A landscape with many valleys, sampled at points; each row gives a point and its height.
From any point a ball rolls to the lowest of the 3 points nearest to it. It stops when none of these is lower. Distance is the straight distance between rows; heights are no part of it.
q948 height 24.4: [92 93 112 80 96 96 95 124 95 116 66 106 111 95 110 135 82 85 94 86 99 114 65 84 90 114 74 100 122 111 96 91 112 67 103 95 78]
q141 height 17.9: [108 124 125 97 115 95 128 89 88 119 116 113 91 110 82 72 116 114 105 112 99 99 110 109 86 88 88 106 104 115 88 96 94 115 104 109 84]
q638 height 33.4: [112 110 117 90 102 95 104 101 85 124 100 102 99 98 104 100 91 98 104 110 95 113 83 102 97 99 85 104 102 100 77 92 105 88 105 105 93]
q550 height 71.4: [93 122 140 72 110 93 100 123 78 147 68 121 111 116 125 100 81 88 64 126 86 121 70 113 72 110 54 120 107 127 97 107 109 91 138 110 103]
q904 height 60.6: [98 124 138 70 116 100 100 123 75 144 75 121 109 115 128 98 89 91 67 122 81 118 75 109 75 111 59 113 102 121 94 105 104 97 140 109 101]
q712 height 18.7: [104 105 103 106 112 101 104 92 99 110 115 101 92 95 84 86 107 113 106 97 100 102 98 93 104 99 105 108 103 105 88 89 114 98 98 106 96]
q303 height 35.9: [106 101 84 112 110 92 115 70 115 88 127 101 75 107 71 62 125 112 116 112 94 94 143 100 124 84 118 114 97 96 93 82 83 119 88 97 106]
q117 height 73.0: [84 129 144 65 111 98 107 126 86 165 73 128 100 123 125 83 84 92 48 125 76 115 82 118 91 106 55 130 95 137 92 105 121 89 146 121 103]
q855 height 28.2: [95 99 118 80 99 96 92 128 89 124 62 112 115 95 111 137 81 81 90 94 103 122 60 92 79 121 63 105 128 117 92 97 108 73 110 109 84]
q838 height 25.8: [82 81 72 116 82 110 82 109 102 66 85 80 124 87 121 134 85 83 100 78 125 96 92 97 95 101 119 89 108 86 127 119 106 90 74 91 115]
q368 height 21.9: [100 89 58 122 86 114 78 92 112 39 102 82 112 63 110 118 98 100 116 69 123 88 116 112 112 98 143 76 94 65 113 119 79 116 84 89 96]
q831 height 31.9: [99 90 99 93 95 94 97 108 107 104 95 89 102 88 105 117 89 94 98 100 99 103 78 91 110 97 91 97 99 99 99 96 115 76 92 93 100]
q912 height 23.2: [103 126 132 98 115 89 130 93 85 132 111 115 89 114 91 63 118 112 105 124 91 98 110 114 85 90 80 104 99 124 95 103 86 125 117 112 97]
q590 height 28.7: [89 90 98 82 91 92 90 117 106 104 82 91 105 93 107 131 85 85 98 93 94 105 75 89 105 104 82 99 105 99 101 95 115 70 92 91 90]
q94 height 25.1: [102 126 128 94 113 92 129 97 81 132 108 109 90 115 97 75 108 106 104 121 96 100 99 114 87 89 79 103 99 117 88 101 87 117 115 117 96]
q819 height 21.6: [117 92 52 143 76 110 88 89 124 37 121 88 102 65 92 98 101 114 115 70 132 77 130 114 110 95 151 78 98 57 111 118 73 131 93 96 103]
q575 height 34.4: [115 104 111 120 111 98 113 59 114 86 141 104 68 103 64 26 131 136 97 126 104 90 155 100 124 75 125 115 98 95 91 75 63 129 97 98 108]
q208 height 35.7: [91 97 108 97 78 106 83 148 105 122 58 104 129 95 114 175 56 76 88 82 108 101 43 80 93 126 84 97 119 100 113 108 135 60 90 99 97]
q174 height 22.0: [92 79 86 109 99 110 84 92 110 75 109 87 104 87 100 109 103 107 99 91 102 97 103 91 107 108 119 90 84 95 117 108 113 106 91 91 111]
q5 height 19.5: [105 129 132 96 116 95 134 89 86 123 112 115 86 113 82 61 119 114 106 123 92 98 119 113 88 85 85 101 98 126 94 96 77 129 112 110 92]
q109 height 26.5: [118 125 122 96 109 101 125 72 94 97 123 112 75 110 71 48 127 116 107 130 96 94 144 109 106 71 108 107 90 116 85 84 67 121 100 101 94]
q367 height 31.8: [118 117 118 112 109 97 123 64 107 96 137 107 66 106 71 31 130 127 103 138 105 93 156 107 117 68 116 112 93 105 88 80 61 121 99 104 100]
q476 height 23.8: [84 80 89 106 90 98 86 105 112 77 94 83 109 85 107 118 94 95 96 94 110 93 86 91 104 103 108 93 96 96 120 111 117 91 84 90 115]
q214 height 44.2: [96 112 130 71 108 94 96 121 77 134 68 116 115 104 119 117 80 83 77 113 93 130 64 105 69 116 54 113 118 118 94 103 101 87 127 108 95]
q321 height 6.8: [109 121 118 94 118 96 125 82 93 112 121 115 88 110 78 68 120 111 110 111 98 96 118 107 98 88 101 104 98 114 87 89 88 116 99 107 84]
q925 height 29.6: [107 123 126 85 109 98 110 107 72 137 97 107 103 119 119 92 98 96 92 117 85 114 88 110 83 103 75 103 95 110 84 102 98 99 125 111 94]
q576 height 19.7: [101 81 73 111 99 112 87 84 114 73 117 88 97 99 95 101 114 107 110 91 94 86 121 95 116 106 127 92 78 84 110 109 103 115 97 95 113]
q82 height 20.4: [82 80 88 101 84 99 89 114 109 88 87 82 112 95 115 133 87 83 100 92 108 96 80 87 105 99 102 91 99 94 119 107 117 76 82 88 111]
q14 height 19.2: [82 84 96 93 82 102 91 126 105 101 73 93 117 105 114 156 83 78 94 80 101 94 72 85 96 111 98 95 104 98 116 99 123 63 82 83 97]
q21 height 29.0: [106 112 104 98 116 100 117 81 103 101 120 110 86 108 73 72 119 110 111 101 95 94 120 102 107 95 107 110 102 107 85 87 98 112 92 103 86]
q599 height 27.0: [103 127 132 90 112 92 126 108 76 142 100 111 96 125 110 80 104 98 97 125 85 109 96 119 84 93 72 107 92 113 86 103 93 107 126 119 100]
q267 height 39.3: [99 114 131 74 110 98 98 120 75 132 71 118 114 107 121 110 84 88 76 115 89 125 68 106 69 115 57 114 115 119 93 101 102 86 131 107 97]
q794 height 36.8: [106 100 96 123 113 93 109 61 122 81 138 102 69 103 68 35 126 126 107 122 100 93 155 95 131 80 129 117 101 97 96 80 70 131 95 94 108]
q809 height 36.4: [103 80 65 129 100 91 104 82 123 70 132 97 77 107 84 72 118 117 116 100 102 81 145 100 121 96 130 104 92 86 110 104 86 133 94 98 120]
q334 height 21.7: [98 97 110 80 98 95 93 116 97 111 77 100 104 95 110 128 87 88 97 94 93 117 67 89 96 106 77 99 113 106 93 89 108 70 100 95 84]
q286 height 29.8: [111 119 126 78 110 100 107 107 72 132 95 110 103 110 118 98 95 91 94 114 88 119 81 109 78 103 70 101 100 108 80 98 100 95 121 111 91]
q943 height 32.4: [91 95 108 94 82 103 83 145 103 123 55 108 127 100 112 169 65 82 90 84 105 101 50 82 93 126 82 102 123 104 111 103 132 62 92 101 91]
q3 height 28.9: [91 95 112 92 84 98 88 143 98 128 53 111 124 100 111 160 65 81 90 83 107 103 47 80 91 124 74 105 125 106 104 97 124 63 97 105 85]
q448 height 19.1: [109 129 132 88 115 99 129 85 94 118 116 114 81 115 76 56 127 118 106 124 90 99 127 114 90 86 92 97 95 128 95 96 72 126 113 103 92]
q472 height 29.7: [97 104 124 74 109 96 94 119 81 125 67 113 108 101 116 123 83 83 88 107 93 124 66 99 74 119 60 107 118 117 87 98 103 81 118 107 85]
q49 height 16.0: [97 83 91 103 102 104 88 98 113 91 111 89 100 85 93 104 100 109 95 93 103 94 94 89 109 104 112 97 90 98 110 98 119 97 95 96 108]
q373 height 24.7: [98 94 108 83 92 94 97 111 99 111 86 94 101 89 108 116 87 92 98 98 94 114 73 93 105 101 83 98 106 104 90 89 108 72 96 96 89]
q387 height 23.5: [81 80 83 115 90 105 82 101 109 65 94 78 114 85 110 119 96 95 98 82 114 94 90 91 99 103 115 85 97 92 126 117 106 97 82 92 115]
q762 height 23.6: [84 81 77 113 95 109 76 94 109 62 100 80 112 79 108 116 98 96 99 80 114 96 103 98 97 104 121 82 91 90 126 118 104 107 86 89 111]
q24 height 32.1: [107 101 115 80 100 94 97 112 86 119 85 102 101 95 111 112 89 89 101 104 91 122 73 94 94 102 76 97 110 105 82 91 103 74 105 101 86]
q62 height 37.0: [105 79 64 137 97 93 103 77 126 64 136 98 80 104 81 65 115 123 116 98 100 82 154 99 118 94 133 101 96 86 114 108 75 139 99 92 118]
q623 height 35.5: [103 85 67 127 101 91 107 79 126 73 130 94 78 107 79 66 121 113 119 105 98 84 146 100 124 91 127 109 95 88 107 96 82 132 90 99 122]
q674 height 27.4: [85 85 99 86 86 96 91 124 106 106 70 95 109 98 111 141 86 83 96 85 96 100 72 84 101 109 86 93 106 99 108 98 119 65 88 89 90]
q567 height 24.8: [88 93 110 84 90 99 93 131 98 117 66 105 114 96 108 148 80 83 95 83 99 109 60 84 94 118 77 99 121 104 103 95 117 64 94 95 83]
q468 height 28.1: [99 91 101 103 100 98 96 98 107 98 111 93 97 85 90 98 101 110 97 99 100 101 87 90 112 102 105 103 93 98 100 95 120 93 95 101 107]
q23 height 15.7: [107 87 60 122 88 114 78 88 111 46 111 83 108 76 107 110 98 105 114 80 115 89 124 113 108 98 141 77 84 68 109 118 81 120 86 93 104]
q934 height 23.4: [111 82 67 123 94 106 93 82 116 69 121 88 94 99 96 96 110 110 115 93 101 86 130 104 115 105 136 88 77 79 110 109 97 124 94 99 115]
q704 height 8.7: [80 86 88 96 81 97 90 122 105 90 78 85 114 101 113 143 85 79 97 87 103 91 76 87 100 102 99 94 101 94 114 104 119 67 80 84 102]
q508 height 25.6: [104 129 125 92 113 89 127 104 79 137 103 108 94 123 102 75 108 104 100 122 89 101 102 121 87 90 75 104 96 114 89 104 90 115 116 118 97]
q571 height 25.5: [93 84 62 118 92 115 79 91 107 48 102 82 114 76 113 120 99 97 107 70 119 91 110 106 104 100 135 74 96 75 122 120 86 112 86 90 100]
q262 height 24.1: [90 79 75 114 93 111 78 92 107 55 101 82 113 81 109 116 100 97 104 78 114 91 106 102 99 103 127 82 90 86 120 123 97 108 84 89 111]
q6 height 31.5: [87 131 136 71 115 99 115 115 79 158 85 118 100 134 119 81 99 97 73 117 70 107 95 121 91 104 63 119 88 124 93 103 103 104 139 116 100]
q886 height 29.5: [86 82 86 99 82 111 88 125 102 92 72 92 124 106 122 157 80 75 93 80 107 91 75 88 93 111 103 92 106 93 119 108 123 69 74 83 105]
q254 height 21.1: [98 79 77 114 101 115 86 88 112 74 113 88 99 91 97 104 107 108 105 90 100 93 111 93 109 105 124 88 82 88 116 110 109 109 90 92 113]
q542 height 23.3: [83 77 87 108 94 101 81 99 110 75 96 81 112 84 106 115 97 97 96 90 113 93 89 91 102 102 113 88 92 94 122 111 113 95 84 92 117]
q230 height 30.3: [118 119 120 99 108 101 124 65 103 99 130 109 67 107 73 37 129 120 103 134 101 95 148 111 112 67 107 106 87 107 85 85 60 124 100 102 96]
q785 height 30.4: [93 132 135 77 116 99 116 111 75 154 85 115 98 134 119 82 103 96 81 120 74 108 96 122 87 99 64 111 89 119 93 103 97 104 136 117 97]
q820 height 25.0: [102 89 87 107 107 105 97 87 107 91 118 97 91 97 88 94 116 109 103 90 92 96 110 89 116 107 119 101 89 96 103 92 117 107 96 98 103]
q611 height 15.8: [110 126 122 92 115 95 126 80 97 109 120 112 78 111 78 57 125 116 108 124 92 96 134 112 95 81 101 99 98 118 90 90 68 119 102 102 87]
q328 height 19.4: [115 90 54 138 80 107 83 88 119 38 116 85 105 69 101 101 98 111 114 73 123 82 127 118 113 93 149 75 93 57 108 116 79 124 88 95 105]
q700 height 24.9: [80 77 83 114 85 100 84 111 107 74 87 82 117 89 113 127 89 85 101 86 116 92 87 93 98 98 111 92 100 92 125 117 111 84 76 88 115]
q186 height 34.0: [104 98 86 108 107 98 112 75 116 88 124 102 76 109 76 66 126 110 116 110 93 87 134 100 123 87 120 117 97 100 91 82 89 117 90 98 102]
q709 height 5.6: [113 86 57 129 84 111 81 87 115 46 115 85 105 76 102 102 101 106 115 78 119 86 126 112 112 97 143 76 86 64 108 121 83 122 88 96 110]
q247 height 23.7: [81 76 77 116 89 110 82 103 105 61 94 82 119 81 112 121 93 92 99 79 120 94 99 96 96 103 119 85 100 90 128 125 103 100 79 90 113]
q29 height 36.9: [108 78 59 136 94 99 100 78 124 64 131 94 86 104 85 79 115 117 118 92 106 81 145 105 115 96 137 96 89 81 110 113 80 135 95 99 117]
q175 height 24.2: [112 117 107 93 117 96 119 78 102 100 122 109 83 111 70 63 123 112 111 108 94 95 134 100 107 86 108 110 101 109 87 80 83 113 91 97 85]
q887 height 17.4: [109 111 110 101 111 96 113 90 92 118 116 106 91 96 86 85 104 109 103 101 102 102 98 98 99 94 99 104 106 104 84 92 112 99 100 110 91]
q294 height 28.6: [101 128 129 84 111 97 114 108 72 143 93 112 101 123 115 86 102 94 94 121 79 108 94 119 86 100 68 107 94 113 89 103 97 106 127 114 96]
q270 height 37.7: [102 93 103 88 98 90 97 104 100 109 97 94 99 85 99 108 91 97 102 104 100 109 79 94 107 98 89 99 101 100 89 92 113 80 99 99 96]
q570 height 19.6: [93 94 110 79 91 96 95 117 96 112 74 100 103 93 105 135 86 87 96 92 95 110 70 90 96 104 77 95 113 105 97 91 109 66 95 96 83]
q113 height 18.2: [108 117 117 101 114 96 120 85 89 117 118 109 92 105 79 72 113 111 107 107 102 100 106 105 90 94 95 105 104 111 86 92 99 109 101 114 88]
q876 height 27.1: [95 98 115 79 98 94 94 124 90 118 65 109 111 95 109 133 83 83 93 94 100 119 60 92 85 113 66 100 123 116 90 92 106 69 108 105 80]
q389 height 30.6: [107 109 117 77 103 96 100 108 76 119 86 105 103 101 110 109 91 89 99 108 92 121 77 103 87 102 75 101 106 102 78 94 96 86 111 106 88]
q950 height 24.6: [100 93 95 103 102 106 99 90 108 95 118 95 97 93 86 95 106 111 100 93 98 94 100 88 112 97 111 100 92 99 99 92 120 102 96 100 103]
q467 height 21.2: [112 92 49 137 81 108 88 91 121 35 117 82 110 61 101 105 98 110 114 69 131 82 127 114 117 90 151 74 96 53 109 114 77 127 88 91 101]
q617 height 12.3: [108 121 122 95 118 98 129 79 92 112 118 116 84 113 76 65 121 115 111 115 94 98 125 109 91 88 94 101 103 120 89 92 83 121 100 104 84]
q33 height 26.8: [109 84 59 125 93 112 86 84 113 61 120 86 98 94 98 100 108 111 113 87 105 85 131 107 112 101 133 84 79 74 113 119 91 124 95 97 117]
q870 height 30.8: [102 107 122 75 104 99 95 114 81 119 74 109 108 96 113 116 86 90 92 103 96 126 68 97 77 109 67 98 113 109 89 96 99 79 112 101 82]
q552 height 30.1: [107 116 129 74 110 99 101 110 74 126 79 113 105 104 118 107 91 89 87 111 88 123 74 107 76 111 65 104 107 115 88 96 100 89 122 105 89]
q580 height 15.9: [103 84 75 110 102 109 91 87 110 83 116 90 91 101 88 95 117 109 109 91 95 89 119 90 115 104 125 96 81 88 108 97 111 114 98 94 109]
q826 height 33.5: [88 92 99 93 83 106 84 133 104 109 66 102 122 105 111 162 77 79 90 77 106 97 63 81 91 116 91 98 111 102 114 102 128 62 83 87 88]
q390 height 37.2: [101 86 75 128 103 88 104 74 128 76 134 97 75 107 75 57 122 119 117 105 97 88 152 100 129 90 130 109 98 93 106 90 79 133 97 95 117]
q998 height 26.4: [114 118 114 99 112 96 124 66 102 96 126 111 72 108 72 49 125 114 108 128 98 96 144 107 113 76 111 107 96 109 87 81 66 118 94 98 96]
q927 height 26.9: [91 95 110 88 88 98 94 136 95 126 58 109 114 99 109 150 73 84 95 83 103 112 56 85 88 121 71 104 128 112 101 95 114 65 101 107 81]
q650 height 33.3: [86 84 87 101 77 116 82 128 100 92 71 93 130 107 126 162 76 72 92 76 112 92 73 82 88 114 101 90 103 94 122 112 130 69 71 80 104]
q61 height 30.0: [107 120 132 72 112 103 102 114 69 135 85 113 107 114 119 102 95 92 85 115 82 119 78 109 77 111 65 106 98 113 84 100 99 95 130 109 94]
q427 height 29.4: [88 88 104 90 83 103 89 131 105 117 63 99 118 101 111 156 77 82 91 78 100 98 63 79 97 115 83 97 116 102 111 98 125 64 90 92 86]
q528 height 36.5: [85 89 98 92 79 110 84 134 103 107 65 98 128 107 114 167 75 75 87 78 107 93 66 80 91 116 94 92 113 98 121 105 130 63 80 87 99]
q192 height 70.4: [92 130 139 70 114 97 104 119 78 150 76 123 109 122 126 92 90 95 64 122 81 121 79 109 80 110 59 119 96 125 95 106 110 91 145 110 98]
q463 height 38.6: [90 92 101 95 78 111 79 143 102 106 61 102 133 102 115 169 67 80 88 78 106 96 56 80 89 123 97 94 110 98 121 110 137 64 80 85 101]
q383 height 25.9: [104 83 66 123 94 106 94 84 118 74 128 90 88 104 92 87 113 108 115 97 100 85 132 101 117 100 132 95 85 81 110 107 97 123 91 98 116]
q963 height 40.6: [92 86 98 97 96 96 93 101 108 97 100 89 102 85 99 107 93 101 97 95 104 100 81 91 112 96 104 96 97 94 107 98 119 86 91 96 109]
q832 height 37.6: [105 102 92 116 107 88 110 72 120 86 129 103 71 108 68 54 124 114 111 113 99 90 146 97 125 81 123 115 101 96 93 83 76 124 87 95 109]
q64 height 38.0: [108 107 102 113 111 94 118 66 114 86 132 103 71 103 68 42 126 120 107 123 101 96 149 103 126 76 121 115 99 98 90 77 71 122 94 97 107]
q166 height 61.2: [89 118 136 70 109 91 98 126 77 142 63 123 113 113 127 109 80 83 67 125 91 121 64 110 69 115 48 121 113 125 97 106 109 91 133 109 109]
q15 height 10.3: [111 85 60 127 87 113 82 85 112 53 114 86 102 87 103 100 105 107 112 83 112 87 124 111 113 101 138 82 81 71 112 118 88 124 88 97 111]
q318 height 35.3: [111 83 58 133 85 105 89 84 114 56 123 85 97 90 97 93 107 111 119 90 115 82 135 111 110 95 140 84 80 70 111 119 83 130 92 97 114]
q639 height 39.0: [110 109 101 105 110 98 114 67 113 88 129 104 70 109 69 47 125 117 111 121 101 95 143 102 119 78 117 114 98 103 87 79 71 124 92 98 104]
q455 height 36.6: [88 94 105 99 82 107 86 138 104 115 59 101 129 101 114 169 65 82 86 79 104 97 54 78 93 121 88 96 117 100 116 105 132 64 86 90 96]
q78 height 31.0: [101 124 133 76 115 100 108 118 68 144 87 114 103 123 122 95 95 92 80 118 79 116 85 114 78 106 62 108 93 115 90 104 99 96 135 112 95]
q493 height 26.6: [112 118 119 97 107 93 114 98 79 128 109 105 95 105 100 84 95 102 106 115 100 108 87 107 90 97 87 102 104 104 78 100 100 97 111 117 96]
q939 height 23.9: [119 86 53 143 82 105 89 81 123 44 122 89 102 73 95 96 102 119 116 74 125 80 137 116 108 96 148 80 94 63 109 121 77 132 93 96 110]
q893 height 20.5: [100 85 82 108 102 110 91 87 112 86 116 92 96 97 93 99 111 110 104 94 97 91 110 90 114 103 121 96 84 98 109 99 114 111 95 96 110]
q856 height 22.5: [108 105 107 101 112 103 110 88 100 106 122 107 93 101 81 80 113 112 108 96 99 98 110 92 104 101 110 109 101 108 90 88 110 107 99 105 90]
q447 height 32.3: [102 97 84 105 110 102 112 78 113 89 123 100 82 113 81 72 124 111 115 97 90 91 129 99 120 95 123 111 96 98 95 83 95 115 91 96 97]
q25 height 24.0: [82 76 88 107 86 99 89 106 109 79 95 78 110 90 110 123 88 91 97 91 110 94 83 93 103 103 105 94 97 95 121 113 117 85 84 89 117]
q370 height 31.7: [96 134 135 86 113 91 127 105 84 147 99 111 93 130 105 69 108 101 95 126 79 104 100 126 91 92 67 109 93 120 90 102 91 116 131 118 104]
q327 height 25.2: [85 85 97 87 83 100 90 129 104 108 67 95 115 103 114 151 83 80 94 82 103 97 72 81 97 110 89 94 111 102 111 100 119 62 87 86 91]
q388 height 26.2: [112 80 60 125 94 108 93 81 116 65 123 92 90 102 91 88 111 110 118 93 106 82 134 107 114 99 136 93 82 78 113 117 90 125 92 97 120]
q848 height 26.7: [111 104 113 97 104 95 104 102 88 120 104 101 97 97 99 99 94 101 106 109 100 111 82 98 100 98 89 100 102 100 80 92 111 88 102 110 95]
q87 height 28.3: [103 85 71 118 99 101 97 82 119 78 124 94 86 110 86 81 120 108 117 99 97 84 136 101 122 98 125 103 87 85 103 99 97 123 94 97 113]
q395 height 38.7: [103 86 80 129 111 92 108 71 128 73 136 102 74 103 74 54 126 126 110 110 97 89 155 96 130 85 132 110 99 90 111 89 72 138 95 93 117]
q242 height 35.8: [109 102 115 89 101 91 98 104 87 115 91 99 101 91 105 108 90 96 104 108 97 116 73 97 100 99 83 100 105 101 81 87 106 78 104 101 91]
q8 height 28.4: [92 100 119 80 98 92 95 131 85 130 53 112 118 102 114 135 73 73 87 100 106 123 54 97 72 124 60 106 131 118 91 99 105 74 113 114 90]
q607 height 25.7: [109 122 121 95 110 94 120 103 76 132 106 107 95 116 106 82 101 101 104 118 96 106 91 112 87 95 81 103 97 107 81 99 98 102 115 115 97]
q558 height 19.3: [112 110 114 99 103 95 107 97 89 115 112 101 99 96 93 89 99 106 106 104 104 106 90 98 100 96 92 104 104 102 83 92 112 94 102 114 91]
q705 height 34.3: [106 102 111 89 98 96 99 103 97 113 99 100 100 86 103 103 91 98 102 105 98 110 79 94 103 100 89 102 105 99 82 87 111 82 99 100 94]
q151 height 39.8: [118 79 56 141 86 103 92 82 123 58 129 89 93 89 89 89 110 117 115 87 118 77 145 110 111 98 142 86 93 69 111 121 77 133 96 99 117]
q229 height 29.9: [109 112 124 77 106 100 102 109 74 128 88 107 106 106 117 105 95 95 93 115 87 124 75 106 80 102 69 101 103 110 81 96 97 88 117 106 89]
q878 height 21.8: [90 91 109 78 95 96 93 122 99 112 70 104 109 95 109 141 85 88 96 86 104 109 66 86 95 108 80 100 117 109 100 91 110 66 97 97 83]
q854 height 15.6: [110 88 50 130 82 112 79 87 114 41 113 80 107 72 107 107 96 106 116 74 120 84 126 115 112 94 144 76 91 66 109 120 79 122 85 92 105]
q828 height 28.8: [96 104 123 77 103 94 96 125 85 129 62 111 115 101 113 125 81 82 86 103 99 127 57 98 71 122 57 107 129 121 92 100 103 82 118 110 90]
q264 height 38.2: [103 92 87 126 111 88 109 67 127 75 135 98 73 102 69 43 126 127 109 113 95 92 152 92 127 84 128 115 100 96 106 86 72 133 95 92 112]
q108 height 22.9: [87 84 88 107 95 104 85 99 114 79 103 82 107 84 101 114 100 101 96 91 109 99 91 90 103 102 111 89 90 95 119 109 117 97 86 91 116]
q500 height 16.5: [109 114 116 100 112 93 117 91 88 121 116 106 95 104 88 82 107 108 102 110 101 101 97 102 91 95 93 104 103 109 85 93 105 102 104 113 95]
q554 height 24.5: [106 102 107 98 98 96 100 101 97 109 108 95 100 88 95 97 97 104 102 101 102 105 85 96 106 99 98 102 104 100 86 89 116 87 99 104 98]
q355 height 28.5: [114 115 121 88 106 94 108 105 77 126 99 104 101 103 109 98 95 95 99 113 95 112 84 106 91 97 83 101 103 104 79 93 100 94 112 111 93]
q339 height 20.3: [107 101 111 100 109 97 103 97 98 109 112 98 96 91 90 93 99 109 101 99 102 105 92 96 107 99 99 105 100 102 85 90 118 94 100 105 97]
q42 height 30.7: [105 111 127 72 109 97 97 118 75 127 73 114 110 103 118 113 88 90 87 108 93 124 68 100 72 115 63 104 115 116 91 98 99 84 121 107 90]
q88 height 17.0: [110 118 118 97 112 93 124 95 84 124 114 108 94 107 89 74 107 110 106 108 98 99 102 106 89 91 89 105 103 112 84 96 99 108 107 117 94]
q736 height 72.6: [87 126 141 70 114 100 102 123 78 160 74 123 107 123 126 88 92 95 60 120 73 113 84 113 85 106 57 125 92 128 95 107 113 97 147 116 103]
q733 height 20.2: [108 98 101 104 105 101 102 94 104 104 118 98 91 91 90 90 105 110 104 98 100 99 98 92 110 102 107 105 96 99 88 89 120 96 95 106 99]
q788 height 22.1: [100 83 62 120 90 116 79 89 109 47 103 86 110 77 107 115 100 101 107 76 114 92 120 107 108 97 134 73 89 75 117 123 88 115 88 91 105]
q693 height 22.2: [116 91 49 144 80 107 87 92 124 31 122 82 109 58 94 104 97 114 113 68 135 76 129 115 116 90 156 74 99 52 108 112 77 129 91 91 102]
q527 height 30.2: [108 106 124 76 104 99 97 111 79 122 83 106 104 98 114 113 91 91 93 105 91 122 74 98 83 106 68 102 111 106 83 96 97 84 116 106 88]
q184 height 22.6: [99 82 70 114 93 116 78 86 112 63 115 85 105 92 99 106 107 104 108 82 102 91 117 98 106 105 130 83 80 83 116 119 96 115 88 94 112]
q690 height 32.0: [87 85 98 98 90 91 90 108 111 95 92 86 105 88 107 119 90 91 100 96 101 99 79 89 107 103 97 94 97 97 108 100 118 78 87 88 111]
q917 height 48.1: [97 114 132 74 107 94 100 121 77 135 65 118 116 107 124 115 81 81 72 119 93 123 65 105 67 117 53 113 117 125 93 104 104 86 132 109 99]
q780 height 30.5: [85 83 66 119 91 113 76 95 103 47 97 81 120 75 115 121 95 93 105 66 127 94 105 103 97 100 129 80 103 78 126 124 88 110 82 90 100]
q156 height 29.2: [102 100 93 101 110 104 112 80 106 97 122 104 84 108 77 76 121 113 110 99 92 92 123 94 116 94 116 109 99 101 90 85 102 109 94 100 93]
q110 height 32.2: [103 88 73 115 102 94 107 82 123 81 125 97 83 112 81 70 120 110 118 105 94 88 139 99 124 94 127 109 92 90 101 89 92 123 89 99 110]
q806 height 73.2: [87 130 145 67 110 95 101 129 81 160 70 124 107 116 127 95 83 90 54 125 80 121 73 112 80 110 52 129 100 130 94 105 117 89 144 114 107]
q999 height 26.1: [106 113 99 100 113 97 116 76 108 95 125 107 79 112 76 68 123 112 111 107 90 95 130 100 113 91 114 112 97 103 91 82 86 113 92 96 90]
q354 height 37.9: [104 105 99 107 111 93 116 68 112 87 127 107 77 107 71 52 121 110 113 118 96 90 141 101 121 79 121 115 96 101 88 78 76 118 90 96 101]
q258 height 20.6: [113 121 113 95 115 100 121 71 101 98 122 113 75 112 71 54 127 111 113 117 93 97 136 106 108 78 109 107 94 110 87 83 74 113 95 99 90]
q839 height 32.8: [91 132 136 81 111 93 125 110 80 151 93 114 94 132 116 75 108 94 87 125 73 108 100 127 89 92 63 114 89 125 90 102 95 113 135 120 103]
q520 height 29.1: [91 88 97 90 88 96 94 115 107 102 85 89 104 97 106 126 87 85 99 97 100 103 75 85 106 101 91 98 102 101 101 94 116 69 86 88 97]
q620 height 38.5: [84 82 76 103 77 113 85 122 103 84 74 84 125 103 127 153 82 71 100 79 117 91 82 91 90 105 108 93 105 91 119 113 118 73 71 82 113]
q588 height 18.1: [103 93 89 105 107 105 103 83 109 95 121 99 90 101 83 86 115 110 108 93 94 90 117 91 117 100 118 104 95 96 99 93 115 109 96 97 100]
q127 height 16.1: [105 126 126 95 115 95 129 86 90 121 115 118 90 113 82 62 117 113 107 120 96 100 117 114 91 89 90 104 98 119 96 95 80 125 111 108 87]
q901 height 44.6: [81 82 75 107 78 106 85 119 104 78 78 82 123 100 121 145 82 74 99 84 116 95 84 91 95 104 108 87 104 89 122 113 117 78 71 86 114]
q555 height 6.2: [101 88 77 107 107 106 99 82 114 87 124 97 87 108 84 89 115 107 113 92 93 86 123 91 117 100 124 102 87 93 103 91 104 112 96 101 102]
q311 height 24.3: [84 80 73 116 88 107 84 105 105 65 90 81 123 89 117 126 88 87 99 77 127 90 90 95 93 103 117 88 104 89 128 120 108 92 76 88 115]

Where does a ball stop that starts at each point below?
q267 | q570
q186 | q258
q208 | q570
q455 | q570
q901 | q49
q117 | q321
q311 | q49
q262 | q49
q838 | q49
q638 | q500

Call two points neighbours if one is among the 3 nearest of the other. Go from one point of each pair to the other, from neighbour to neighbour, staying as low as possible. Name the highest point that can't be avoided.
q500 / q570 | q590
q704 / q555 | q25
q500 / q321 | q141
q934 / q709 | q571
q49 / q500 | q950
q555 / q49 | q174
